The views of a scene show one set of named points, each view turned or mirrored, shifted and resized as a whole, with a little noise and some points left out.
In the rows, 128 means zero.

Scene 1
View 1
feki: [176 117  92 148 144 185 132 104 147 112 159  78 175  89 114 124 160 148
 154  90 180 100 130 143 134 156 150 158 139  71  97 140 123 162 156 122
 127 131 143 146 170  87  90 127]
tidak: [134 113  89 115 180 197 146 154 110  91 190 105 151 145  95 113 125 147
 162 125  95  83 117 182  99 156 113 171 139 127  35 105 107 165  92 168
 103  71 121 123 136  75 112 101]
ledaf: [155  76 113 117 153 148 123  89 124 105 149  96 177 112 102 173 161 100
 133  98 225 103 134 148 110 140 160 154 149  61 164 151 125 160 177  89
 177 133 137 130 163  99  85 111]
Let: [181 146  71 166 138 220 139 133 150 111 167  72 169  89 126  89 137 192
 170  96 115  93 126 156 149 178 124 168 132 101  13 123 120 158 120 162
  81 119 146 151 161  64  86 121]
Vasim: [146 104  94 116 163 178 141 133 107 100 169 111 165 131  96 133 137 130
 152 116 145  87 125 177 104 156 136 164 147 102  85 126 114 161 125 130
 132  97 129 117 143  83  86  98]
kigat: [135  71 121 124 196 165 109  69 174  84 183  64 147 106  89 143 170 110
 143 103 224 121 109 117 123 107 148 152 127  54 145 114 131 176 161 145
 149 134 124 192 165 126 210 142]
Rugi: [185 131  78 149 116 183 146 137 103 122 141 109 191 102 121 128 140 155
 155  99 154  85 145 176 126 187 145 162 155  97  71 157 114 149 146 103
 125 121 149 104 160  57   4  92]
zipi: [185 124  89 160 141 195 130 108 149 113 156  73 177  82 122 120 149 161
 159  93 171  98 132 146 145 162 148 161 136  78  77 138 123 158 152 129
 117 132 148 152 171  83  90 121]
Bogub: [157  85 103 118 148 153 137 115 102 107 150 110 182 120 102 161 148 110
 140 105 194  92 137 167 100 153 157 156 154  81 138 152 115 158 159  93
 166 121 137 111 157  86  56  95]
nadud: [184 126  87 160 132 194 131 106 148 116 154  72 178  78 125 116 153 166
 159  86 172 103 136 148 146 168 146 162 140  75  75 144 120 155 158 125
 116 136 150 153 174  79  78 127]
dalup: [193 144  73 170 125 209 132 123 148 119 156  70 181  79 131 100 144 182
 167  87 148  92 136 151 154 177 142 164 133  87  41 141 120 156 142 143
  94 129 150 148 168  72  72 124]
Keniv: [162  98  93 115 135 158 147 134  81 110 146 124 186 128 105 157 135 115
 139 110 167  85 145 190  91 173 152 159 167  95 117 157 108 149 145  86
 159 111 138  84 145  67  12  81]
sabe: [148  92 103 123 173 172 124 105 138  92 175  87 160 115  99 137 151 119
 148 106 186 102 122 149 114 137 141 158 137  80 112 126 123 169 148 130
 137 117 128 148 159 102 134 118]
vaf: [140  88 110 127 180 173 124  98 151  91 181  78 154 119  98 135 157 125
 153 105 183 100 114 142 119 127 139 156 131  78 108 115 122 170 148 142
 138 117 122 164 159 109 162 125]
kuz: [171 100  94 128 137 159 142 119 101 111 148 108 184 112 109 150 148 120
 143 101 182  89 141 169 109 167 151 157 152  83 117 153 114 154 155  95
 156 123 139 109 157  74  38  98]
Vutis: [168 115  95 150 150 187 123  97 155 106 165  69 167  84 114 121 158 153
 158  92 180 104 122 134 141 149 147 160 136  72  86 132 126 166 152 139
 119 132 139 164 170  93 117 130]
lufud: [148  93 105 118 164 164 136 115 115  99 162 104 169 126  98 148 146 116
 145 111 181  93 130 162 101 148 144 160 146  85 115 136 117 160 146 113
 150 110 131 124 151  91  97 103]
Dum: [137 107  95 122 190 195 134 120 142  89 193  85 146 130  98 111 140 140
 157 118 135  93 111 158 114 141 121 168 131 104  62  98 115 172 111 166
 109  91 122 157 149  98 160 120]
View 2
nadud: [111 130 123 103 125  90 116  86 119  52  97  97  75 161 135 112 114 179
 163 105 106 134 116 116 110 111  98 172 142 171 139 167  65 132 139 112
 143 120 145 122 170 109  99  99]
Bogub: [129 154 141  88 143 105 105  74 152  89 104 131 135 159 122  78 138 146
 108  86  92 174  97 139  88 157 118 149 132 161 122 180 101 115 123 137
 123 156 120 154 138  92 106 102]
feki: [113 133 132 107 125  92 117  78 122  65 101 102  88 152 130 106 122 176
 154  97 109 136 116 123 113 122 106 177 134 169 133 171  81 141 138 121
 145 121 135 136 156 112 104 106]
dalup: [100 123 102 108 109  93 103  84 120  52  94  95  55 176 134 125 103 185
 170 109 105 119 109 110 114  82  90 153 150 164 145 167  59 132 135  99
 143 114 147 117 184 112  91  94]
vaf: [ 93 140 142 122 131 110 127  76 119  87 106 122 125  98 126 105 117 177
 130  72 137 120 127 136 160 148 128 198 118 134 118 165 114 175 127 176
 159 108  83 174 119 117 126 113]
Keniv: [134 154 119  80 137 106  82  75 163  97 103 144 131 181 122  75 139 139
  99  91  76 182  76 140  69 136 111 110 145 157 125 180  92  99 119 119
 113 171 125 139 151  86  94  85]
lufud: [115 146 130 100 134 111 104  76 141  93 107 136 127 143 123  90 125 158
 116  81 105 155  99 137 111 141 117 154 132 147 124 177 107 134 123 148
 130 140 108 159 137  99 109  99]
Dum: [ 74 132  91 123 109 121  99  81 129 100 100 139 105 121 128 126  94 183
 133  79 127 103 110 126 169 101 103 155 139 112 131 162 108 164 118 156
 150  99  77 162 146 122 115  97]
sabe: [104 142 136 111 130 109 119  76 129  86 104 122 118 121 125  99 117 171
 126  79 120 131 118 133 136 140 119 178 124 147 125 168 101 153 128 154
 146 123 102 163 134 112 117 106]
Rugi: [124 140 102  84 120  96  88  78 143  74  99 120  89 200 127  99 120 164
 133 106  74 158  83 124  75 101  95 112 155 166 136 175  72 100 129  97
 115 152 147 121 176  88  87  84]
Vasim: [104 145 100 100 119 116  91  77 144 100 105 144 118 153 125 102 112 160
 111  83 102 140  90 133 122 111 108 127 144 128 130 170 103 129 114 138
 132 133  99 154 152 105 102  91]
kigat: [ 97 137 169 128 140 104 145  75 114  72 109 109 122  81 132 104 121 179
 139  74 149 119 149 135 162 174 136 238 105 147 115 168 112 183 141 184
 171  98  87 178 111 121 134 123]
zipi: [110 126 120 109 122  92 114  80 120  63 100 100  78 154 133 111 112 177
 161 104 108 125 114 119 115 107 104 171 141 164 135 171  70 144 139 114
 147 118 133 129 162 111  99 104]
ledaf: [140 151 176  91 151 101 125  70 139  77 112 116 140 136 120  68 146 153
 112  85 104 173 114 145  92 185 130 188 119 174 109 182 102 134 134 150
 135 150 122 160 123  98 114 110]
tidak: [ 68 135  57 110  94 130  73  82 148 120  98 160 109 150 127 129  82 177
 118  77 109 109  85 126 156  69  90 100 155  97 137 160 109 143 109 141
 134 116  80 160 160 116 101  83]
Let: [ 89 116  83 110 100  94 104  87 112  56  92  98  46 173 138 141  88 192
 178 107 112 103 110 106 125  60  82 147 156 152 151 159  58 139 134  97
 147 102 142 119 189 117  87  97]
View 3
nadud: [ 95 156 158 160 109 135 149 129 118 123 161 137 142  97 110  97 134  91
 109 124 126 140 124 127 113 146 103 130 140 148 106 133 113 156 136 145
 122 143 121 116 127 104 109 142]
Bogub: [107 102 157 142 133 141 128 123 114 132 169 153 160 106 114 127 136 127
  92 129 137 155  99 125 130 131  89 154 144 142 116 142 135 144 128 142
 164 136 119 131 135  88 139 133]
sabe: [120 130 142 150 127 130 147 118 152 133 143 156 131 115 128 110 123 105
 106 142 121 135 112 114 138 135  95 141 139 124 102 127 128 141 131 121
 126 143 112 124 139 103 101 128]
Vutis: [103 155 149 158 113 130 153 125 139 131 150 143 134 104 119 100 128  91
 109 135 118 134 124 120 120 144 104 135 134 134 101 127 116 152 135 137
 117 143 116 116 133 109  96 135]
Dum: [141 143 129 158 131 132 145 126 158 137 136 139 119 117 104  94 119  95
 125 132 122 128 119 110 144 137 115 124 149 112 122 116 129 129 138  97
 106 154 122 117 130 109  95 118]
ledaf: [104 109 152 138 126 133 142 109 140 133 155 169 147 109 143 129 132 124
  85 147 125 146 106 122 133 135  76 159 130 135  91 138 132 147 127 143
 160 131 109 131 145  93 116 134]
feki: [102 147 152 156 116 131 147 125 131 127 156 143 141 102 118 104 133  96
 106 131 123 140 120 124 121 145 100 136 137 140 104 133 118 152 134 142
 125 142 118 119 131 101 108 137]
lufud: [121 115 145 148 133 136 137 120 135 137 152 153 142 115 121 117 129 118
 101 132 130 144 106 117 138 133  96 146 144 127 115 132 134 135 129 124
 142 143 118 128 137  94 119 127]
kigat: [115 145 133 147 122 118 158 102 187 136 122 173 115 119 160 113 119 101
 101 161 109 122 120 108 138 143  82 151 124 116  72 123 126 142 127 122
 124 139 103 126 149 112  73 129]
kuz: [108 112 157 146 131 140 132 124 113 130 167 148 157 104 108 123 136 121
  98 127 137 149 105 127 131 133  95 146 146 142 120 139 133 148 130 140
 152 138 121 128 134  92 132 132]
Keniv: [114  96 157 146 137 148 123 129 100 132 171 144 163 105 100 127 135 130
  95 120 143 156  95 127 134 127  95 149 152 141 132 141 138 142 131 137
 160 139 124 131 132  83 147 131]
Let: [116 168 149 169 112 138 144 144 113 127 159 115 134  97  81  80 131  75
 129 114 125 135 127 124 117 146 130 112 151 137 134 126 109 149 141 127
  95 154 130 107 119 108 105 131]
Rugi: [106 128 162 157 121 147 129 137  90 128 178 127 161  96  84 104 141 108
 109 110 140 152 112 131 119 136 110 134 153 150 134 140 125 151 137 143
 139 141 129 121 124  93 140 135]
View 4
nadud: [112 106 167 103 114 130 161 126  83 135  96 110 123 113 139 124 108 119
 109 131 136 113 133 120 132 148 125 104 121 144 128 157 134 132 126 122
 106 148 137 102 127 112 109 128]
zipi: [111 105 162 104 115 133 160 131  88 132 105 110 120 117 136 122 107 122
 107 129 135 113 133 118 130 148 127 104 128 142 125 157 134 131 127 126
 103 148 136 110 132 110 109 128]
Let: [ 99  77 164  69 122 139 157 123  93 124 137 130 131 114 125 116 120  93
 104 112 123 116 136 111 117 153 119 100 129 161 119 171 139 153 115 127
 119 133 153  93 161 126 114 147]
dalup: [104  95 173  82 115 135 162 125  82 126 114 119 128 115 138 112 115 104
 103 124 126 120 138 115 123 154 124 101 120 155 126 166 138 144 120 122
 116 142 148  91 144 113 115 137]
kuz: [116 115 169 148  99 115 134 154 118 134  65 131 134 142 118 125  87 147
  97 133 124 121 137  96 134 152 123 133 102 141 126 151 126  95 140 122
  97 156 147 140 117 112 129 109]
Dum: [118  77 145 116 129 148 125 137 122 132 145 130 111 133  89 152 104 122
 121 111 158 100 115 111 124 136 112 117 165 138 115 156 146 145 126 137
 103 125 140 155 155 149  99 129]
ledaf: [133 131 159 172 104 121 133 151 106 147  55 103 115 135 124 146  81 168
 112 146 155 111 129 116 145 134 130 129 123 120 135 136 129  90 147 130
  84 163 121 157  94 108 110  92]
tidak: [107  65 148 106 123 139 116 145 146 126 148 161 128 145  76 141 103 114
 111  99 134 112 129  88 118 150 100 131 143 150 108 171 144 137 127 135
 115 122 166 157 171 159 123 135]
vaf: [133 100 138 144 129 150 128 136 109 143 120 102  96 128 102 168  95 147
 131 128 179  88 108 124 135 125 117 117 170 118 122 138 143 131 135 139
  90 136 115 165 124 136  83 113]
Vutis: [117 105 159 113 118 140 155 127  88 136 110 102 111 115 130 137 106 126
 117 130 152 105 125 125 132 140 123 106 142 137 126 151 136 138 126 128
 105 146 129 120 130 117  98 124]
lufud: [127 105 155 146 111 127 127 149 121 135  88 127 123 141 106 141  87 150
 108 132 144 112 127 101 137 140 121 132 128 133 125 150 132 106 137 128
  93 147 141 155 125 126 115 107]
Vasim: [116  92 156 131 115 129 126 150 132 132 104 142 128 144  95 135  92 133
 107 119 132 116 130  97 125 149 112 130 128 144 119 156 137 115 136 130
 104 138 150 150 142 135 127 118]
Rugi: [103 106 179 115  98 114 148 145 107 124  77 145 147 134 126 103  99 123
  85 130 105 134 151  91 127 162 122 123  88 158 127 167 130 107 134 118
 111 153 165 109 135 109 141 124]
sabe: [128 103 151 140 117 138 135 142 109 140 108 110 108 127 108 153  95 145
 121 128 161  99 115 119 137 135 120 121 148 126 126 145 138 118 134 133
  95 143 128 152 125 125 100 111]
feki: [116 109 163 117 113 132 151 132  89 136  94 109 118 118 131 128 102 132
 110 132 142 111 127 121 133 145 125 110 129 141 129 151 137 127 130 126
 100 151 134 119 125 108 105 120]

In a view up to two points have been moved. Name them for each view, in the order of its rows, or write -.
view 1 -> vaf
view 2 -> Let
view 3 -> Bogub
view 4 -> -

Scene 2
View 1
zuror: [142 223 133 164 108 114 105 152 132 160 114 136 109 122 159 145  97  94
 124 126 131 122 203 148 164 111  72  11 165 129 104 108  95  84 108 151
  71  90  99 150  46 147  87 133]
Zifo: [148 116 121 158 106 100 125 121 111 116 132  96 113 148 134 117 125 105
 121 100 143 104 156 129 150 153 115  91 119 140 115 129 141 127 114  96
 107 102  94 131 134 124 161 144]
vuna: [152 127 103 154 102  93 120 119 110 133 124 101  94 170 127 113 120 115
 119  98 149  87 168 171 172 155 103  77 121 138 110 125 125 145  86  92
  92  84  87 121 134 129 171 138]
Zag: [150 132 125 145 101 100 119 126 102 125 153 124 108 129 145 131 119 101
 110 115 152  96 174 141 170 145  94  58 134 113 102 105 122 113 103 109
 107  95 114 137 111 129 141 153]
ninom: [140 165 126 182 122 117 119 135 145 116 101  87 133 128 145 128 116 103
 132 104 129 136 156  95 118 128 114  71 128 163 139 144 148  89 148 126
  91 117  85 148 104 114 132 130]
dazol: [136 167 145 177 121 122 113 135 135 114 114  98 137  95 162 138 116  92
 127 116 127 147 157  74 116 119 110  64 141 145 136 134 144  61 162 135
 101 122 108 160  82 115 108 140]
gupa: [146 137 117 164 106 102 123 122 123 119 119  96 113 153 134 119 125 106
 128 100 142 107 160 132 149 142 113  81 120 148 117 134 144 121 114 104
  98 103  87 135 124 126 157 134]
poten: [148  71 125 150 109  99 133 104  94  90 154  91 115 134 134 117 134 104
 115  99 155 101 137 105 139 165 125 112 103 126 121 130 167 120 130  79
 131 119 118 130 165 107 183 160]
migo: [154  41 140 115  92  89 131  98  52  80 222 128 110  81 154 132 142  87
  85 122 166  87 150  95 154 171 116  95 113  72  98  99 150 100 125  78
 167 112 174 137 162 107 166 199]
mokor: [150  87 107 182 126  99 131 104 139  96  93  59 123 174 115 100 139 115
 141  75 136 107 122 106 115 162 146 134  90 182 145 165 178 134 137  86
 101 120  69 129 171 104 202 127]
mig: [146 166 129 142  95 104 114 134 103 141 155 134 109 115 150 140 108  96
 108 126 147 102 192 148 173 131  81  35 147 105  92  98 106 101 107 120
 101  88 120 143  81 135 116 154]
degut: [142 127 131 144 102 104 119 122  95 118 161 117 112 115 150 132 121  98
 108 114 150 104 170 124 154 145 103  64 132 111 107 114 131 101 117 106
 117  98 126 141 114 122 138 159]
Tunu: [158  88  85 156 106  82 130 108 109 126 114  85  90 212 110  91 134 130
 130  78 159  67 149 186 168 173 122 111  95 158 110 138 142 185  77  65
  93  87  67 113 181 122 214 130]
View 2
migo: [112  78 105 103 159 162 134 104 116 120  95 132  99 125 126  95 137 124
  79 109 102 121 136 138 145 103  77 125 126 145  88 160 150 159 142 169
 128 120 122 152 108 128 176 142]
mig: [153 108 149 130 130 132 149 126 136 117  98 146 120 125 100 105 100 126
 125 140 124 132 132  73 150 129 130 132 134 115 104 111 162 140 104 146
 134 119 145 127 103 132 121 141]
Zifo: [127 102 130 124 133 144 137 105 155 121 130 105 124 118 111 116 117 103
  99 143 123 115 120  98 134 135 133 133 110 135 120 124 119 125 118 146
 124 127 136 135 138 118 128 152]
degut: [136 101 134 119 137 141 140 118 141 117 109 130 109 121 111 109 109 120
 110 132 118 127 133  94 142 127 121 128 124 127 109 130 142 143 115 152
 127 125 136 131 116 130 131 147]
Tunu: [127 106 132 135 124 159 147  82 176 128 153  74 171 107 102 104 141  79
  79 139 137 104  87 112 135 132 145 158  93 159 111 104 113 110 121 142
 119 123 131 153 174  97 145 134]
mokor: [103 100 116 113 132 149 122  92 169 125 164  70 115 120 123 137 125  82
  81 149 124 103 118 117 116 149 141 133  94 161 146 140  73 120 124 141
 116 137 129 140 174 110 130 164]
poten: [110  89 111 107 139 155 128 100 144 123 132 103 111 121 124 116 130 104
  83 128 113 111 124 127 129 125 112 131 108 151 114 149 109 139 131 153
 119 128 127 145 144 119 154 154]
zuror: [166 120 163 141 121 117 152 142 144 116 100 149 112 127  95 116  74 126
 147 156 134 137 139  40 147 143 156 130 136 101 127 102 158 131  88 134
 136 127 155 113 105 138  85 154]
gupa: [133 106 135 127 128 139 139 110 156 122 129 108 118 122 108 120 108 103
 103 145 125 119 124  90 134 139 140 135 112 138 127 120 118 124 112 142
 123 129 139 132 141 117 119 152]
dazol: [133 107 137 112 134 124 127 135 137 116 120 133  73 136 116 140  83 122
 126 152 114 129 154  74 128 149 137 113 127 119 149 144 111 141 105 140
 123 136 142 113 121 139  98 173]
ninom: [130 110 136 119 129 125 127 125 155 118 136 116  92 132 115 137  90 109
 118 155 121 123 143  80 126 151 148 124 117 127 150 134 100 133 107 137
 121 138 142 117 140 131 100 167]
Zag: [139 103 137 127 135 140 147 116 140 120 110 130 119 121 106 106 111 118
 108 136 125 125 126  91 143 128 126 134 128 126 108 119 150 136 116 147
 131 123 140 134 118 126 131 147]
vuna: [139 106 139 136 125 148 148 104 163 125 129 107 149 113 101 104 120  99
 100 140 131 116 107  93 141 133 143 148 111 138 110 109 134 120 113 143
 126 123 138 142 145 110 128 141]
View 3
Tunu: [ 87 145 109 144 111 138 119 202 137  66 152  89  33 110  80 128 131  99
 125 106 141 130 109 119  93 129 100 104 199  90 131  76 106 118 193 154
 147 147 161 177 147 176  75 127]
mig: [ 86 102 157 172 100 140 152 110 106  98  77  58  98 119 121 109 159 119
 143 152 103  92 140 116 122 146  90  81 106 141 113 160 163 150 107 157
  73 101 125  87 105 144  96 144]
mokor: [112 154  88 156  80 157  91 152 112  83 190 168  78 131 113 129 119 100
 143 117 144 173 117 100 121 109 119 120 178 133 145 110  91  81 173 154
 166 131 156 186 123 147 100  87]
ninom: [105 132 126 171  51 164 111 108  67  76 136 138 118 146 132 114 127 117
 163 163 116 139 129 101 127 121 108  99 106 165 129 152 125  99 129 145
 128 105 135 121 106 125 106  94]
zuror: [ 81 109 181 180  58 157 157 106  59  58  63  49 111 136 123 110 152 128
 172 189  87  73 139 121 118 146  86  62  57 159 111 157 168 142 112 145
  78  95 121  61 106 138  92 128]
dazol: [115 118 134 180  60 158 113  74  70  93 125 137 136 148 149 110 138 123
 163 167 108 137 139  88 138 118 107 102  90 179 123 179 138 106 107 147
 100  94 131 107  91 121 115  90]
poten: [120 129  86 158 137 129 102 131 167 138 168 141  75 109 118 121 139 102
 113  90 143 166 129  96 118 115 118 129 203 121 129 137 114 116 141 164
 118 127 143 186 113 147 111 117]
degut: [108 111 135 173 116 136 136 109 130 117 110  92  96 120 132 115 150 114
 134 129 116 119 139 102 119 136  99 102 137 135 117 159 147 136 111 156
  82 109 133 118 104 143 107 132]
gupa: [ 95 127 126 166  87 147 122 135 101  84 128 108  86 126 118 115 135 112
 147 137 121 130 127 108 117 128 102 100 137 137 124 133 129 116 143 150
 124 115 144 133 121 145  97 112]
Zifo: [102 131 120 163 103 146 121 137 118  94 138 106  80 118 114 116 140 109
 139 131 120 132 128 106 109 132 103 105 155 129 127 130 125 121 139 158
 113 117 141 143 114 151 101 119]
vuna: [ 89 128 132 159 103 141 136 162 121  78 119  77  59 116  97 121 139 107
 137 131 124 112 122 120 101 137  96  93 156 113 125 107 128 131 159 158
 116 127 143 137 130 165  89 131]
View 4
dazol: [ 83 114 134 137 138 125 115  88 108 121 109 127 172 132 148 116 135 115
  96 120 109 171 134 104 166 142 126 166 145  91 139 109 135 126 116  98
 155 112 110 138 121 158 137 159]
Zag: [ 95 131 125 165 139 132 156 141 114 152 123 110 122 138 154 122 114 119
  98 139 129 131 145 119 153 123 148 105 146 104 125  91 100 127 111  74
 121 118 132 146 124 127 133 176]
poten: [112 133 153 152 132 104 118 134  94 161 176 129 136 121 170 136 128 132
 115 123 142 124 177 150 124 154  95 127 111 130 107  94 100 114 120  83
 123 115 169 106 122 102 139 167]
zuror: [ 79 121 113 162 145 152 175 118 128 119  65 104 132 147 133 100 113 108
  92 138 108 161 108  92 185 107 183 116 165  64 141 102 126 144 104  81
 140 113  79 180 126 163 130 167]
migo: [ 79 136 118 166 139  88 114 156  94 177 188 144 124 148 173 155 124 101
  78 137 155 120 195 123 151 143 102 114 152 159 129  74  98 117 124  50
 102 155 200  97  97  94 119 188]
gupa: [112 131 147 152 135 131 150 125 107 143 124 107 135 120 156 118 119 136
 119 131 123 135 144 138 137 135 130 126 121  94 110 102 103 124 115  92
 138  98 128 141 136 125 141 156]
Tunu: [157 151 169 159 128 141 169 158 107 170 155  87 105 106 170 115 109 160
 157 133 137  94 157 182  96 138 123  89  85  94  71  96  72 114 112  96
 118  72 143 136 158  89 155 156]
mokor: [138 130 189 134 123 119 121 112  97 147 159 111 156  96 170 127 135 154
 154 110 124 130 161 171  98 162  87 146  81  97  83 113 105 110 122 118
 145  74 143 117 150 108 161 145]
Zifo: [115 131 150 152 133 125 143 133 106 149 137 111 131 122 160 124 121 135
 122 132 130 130 152 140 132 140 122 117 120 101 105 100  99 121 114  89
 128 101 132 136 135 118 142 161]
vuna: [125 138 144 168 137 145 182 148 119 151 115  89 111 123 156 111 106 142
 127 139 128 118 138 147 135 125 152  90 118  86 101  95  89 127 111  86
 120  91 119 156 145 116 143 168]
degut: [ 90 128 125 161 138 124 140 133 110 149 135 122 129 137 158 128 115 117
 101 134 133 139 152 120 155 131 134 117 147 113 127  93 110 127 111  77
 121 124 139 130 113 127 129 176]
View 5
vuna: [113 168 118 151 119 127 118 167  96 144 111 137 117 121 107 104 150  74
  80 133 106 123  93 184 141 130 137 115 133 128 160 116 102 112 140 141
 136 151 160 145 110 152 108 138]
Zifo: [107 158 121 148 138 134 121 157 114 139 113 130 117 117  93 115 131  79
  96 135 116 129  97 173 119 118 144 135 114 119 168 128 138 117 147 147
 141 139 137 140 115 142 104 135]
poten: [ 85 179 125 172 153 139 137 127 117 157  98 115 117 112  86 148 119  87
 134 121 119 148  94 169 100 120 118 171 107 101 155 124 168 134 146 137
 173 136 103 119 118 122  78 126]
dazol: [132  85 115 130 162 149 104 186 172  95 122 119 111 113  49 118  94  69
  72 147 156 121 118 141  83  93 184 166  93 118 217 146 197 115 179 177
  96 117  98 143 118 149 133 152]
Tunu: [102 216  94 156 126 112 121 134  77 169 113 124 125 104 130 116 188 104
 118 136  83 120  77 204 152 122 115  95 157 103 130 100  90 112 134 116
 173 167 166 146 102 139  75 151]
mig: [122 117 167 154 101 161 114 197 113 129  97 148 102 155  77 110  85  27
  45 116 131 145 117 153 120 164 154 161  88 163 193 150 114 119 150 180
  92 121 148 132 118 155 144 107]
migo: [ 72 181 189 194 129 168 157 135  98 175  77 126 106 148  77 162  61  48
 127  83 125 196 106 155  89 169 102 215  60 139 154 142 164 147 126 155
 167 111 108  99 122 117  88  86]
gupa: [120 152 107 141 141 135 109 168 121 128 118 126 116 112  85 114 140  81
  87 141 119 119 100 171 117 113 152 130 122 116 181 122 139 113 155 148
 126 142 136 142 110 144 113 143]
Zag: [114 134 145 150 117 146 119 178 111 136 101 137 111 141  88 116 106  51
  68 126 122 142 105 167 119 147 145 143 101 146 179 137 121 122 144 168
 115 131 145 132 118 147 126 117]
mokor: [ 99 184  71 147 180 119 123 127 129 141 125 102 125  73 101 136 168 123
 144 157 115 110  86 185 109  71 133 124 133  68 151 107 175 116 155 117
 178 153 105 143 107 129  71 171]
ninom: [129 106  91 132 169 135 102 180 160 100 125 121 114 102  63 115 125  84
  84 164 137 108 101 152 102  85 174 142 111 110 203 135 177 110 175 160
 111 126 107 153 113 150 122 162]
View 6
degut: [143 104 148 142 144  95 116  85 153 112 112 122 119 171 111 122 128  97
 118 146 122  98 137 136  80 125 132 125 125 141 130 109 143 163 102 135
 143 119 125 135 127  95 106 105]
Zifo: [153  81 148 131 150 121 125 114 130 116 118 110 121 152 124 159 137 101
 118 117 115 111 126 118 113 118 117 141 118 151 133 109 131 147 109 133
 126 106 136 117 137 100 107 102]
mokor: [181  45 135 124 156 127 136 146 117 132 119  89 146 143 134 216 143 107
 107  84 123 143 128  89 175 105 107 159  95 150 152 100  90 119  97 131
 104 106 136  63 151 103 127  92]
mig: [129 107 152 148 146 115 113  79 149 102 115 130  91 158 116 100 128 105
 125 153 119  75 142 161  54 127 124 118 147 132  97 122 156 172 126 130
 157 100 124 175 131  90 100  98]
Zag: [138 103 160 141 148 109 126  94 141 107 117 127 112 162 115 124 133  96
 119 140 115  93 135 135  75 127 119 127 136 144 124 117 147 162 114 134
 141 107 130 151 127  90 104 108]
zuror: [134  77 128 151 151 132  93  60 155  92 117 136  52 144 129  83 128 135
 133 169 135  38 174 217  40 129 119 122 170  91  65 119 151 175 157 131
 186  67 127 199 158  80 112  53]
Tunu: [158  82 190 124 159 178 154 168  81 117 118 116 116 118 146 208 150 102
 120  73  83 128  85  61 131 108  78 160 134 200 143 130 124 128 128 126
  97  81 148 148 139  93  77 134]
ninom: [168  51 106 139 158 118 109 101 140 116 117 104 112 149 130 155 134 126
 116 128 141  91 165 165 127 118 124 143 120 100 110  95 105 144 123 131
 152  92 127 102 158  94 136  58]
vuna: [146  89 169 131 153 145 137 128 113 112 118 118 108 139 131 163 137 107
 123 106 105 104 111 103 100 117 101 148 139 162 129 125 135 147 123 132
 123  92 136 155 135  91  92 116]
migo: [134 147 166 148 130  47 131  81 169 123 115 119 168 211  77 115 132  52
 111 154 116 138 119  91  81 127 156 111  96 171 170  97 158 165  53 141
 123 172 115  90  85 109 101 148]
gupa: [156  76 144 135 150 126 125 116 126 114 115 113 114 150 130 160 137 115
 116 115 116 103 136 128 113 116 112 141 123 140 126 110 123 145 119 132
 132  94 134 125 145  95 112  91]
dazol: [163  59 100 145 150  95  99  77 165 114 116 103 110 168 125 133 128 123
 112 149 148  82 179 184 110 123 138 132 118  86 110  93 114 150 112 133
 162 104 119 103 152  97 146  50]
poten: [157  93 148 130 145  88 138 117 139 124 115 103 158 178 108 165 136  79
 111 116 113 136 122  92 132 119 131 135  95 161 161  99 128 142  79 135
 114 135 132  84 120 108 113 115]

In a view up to two points have been moved. Name them for each view, in the order of its rows, or write -.
view 1 -> -
view 2 -> -
view 3 -> poten
view 4 -> vuna
view 5 -> mig
view 6 -> zuror, Tunu
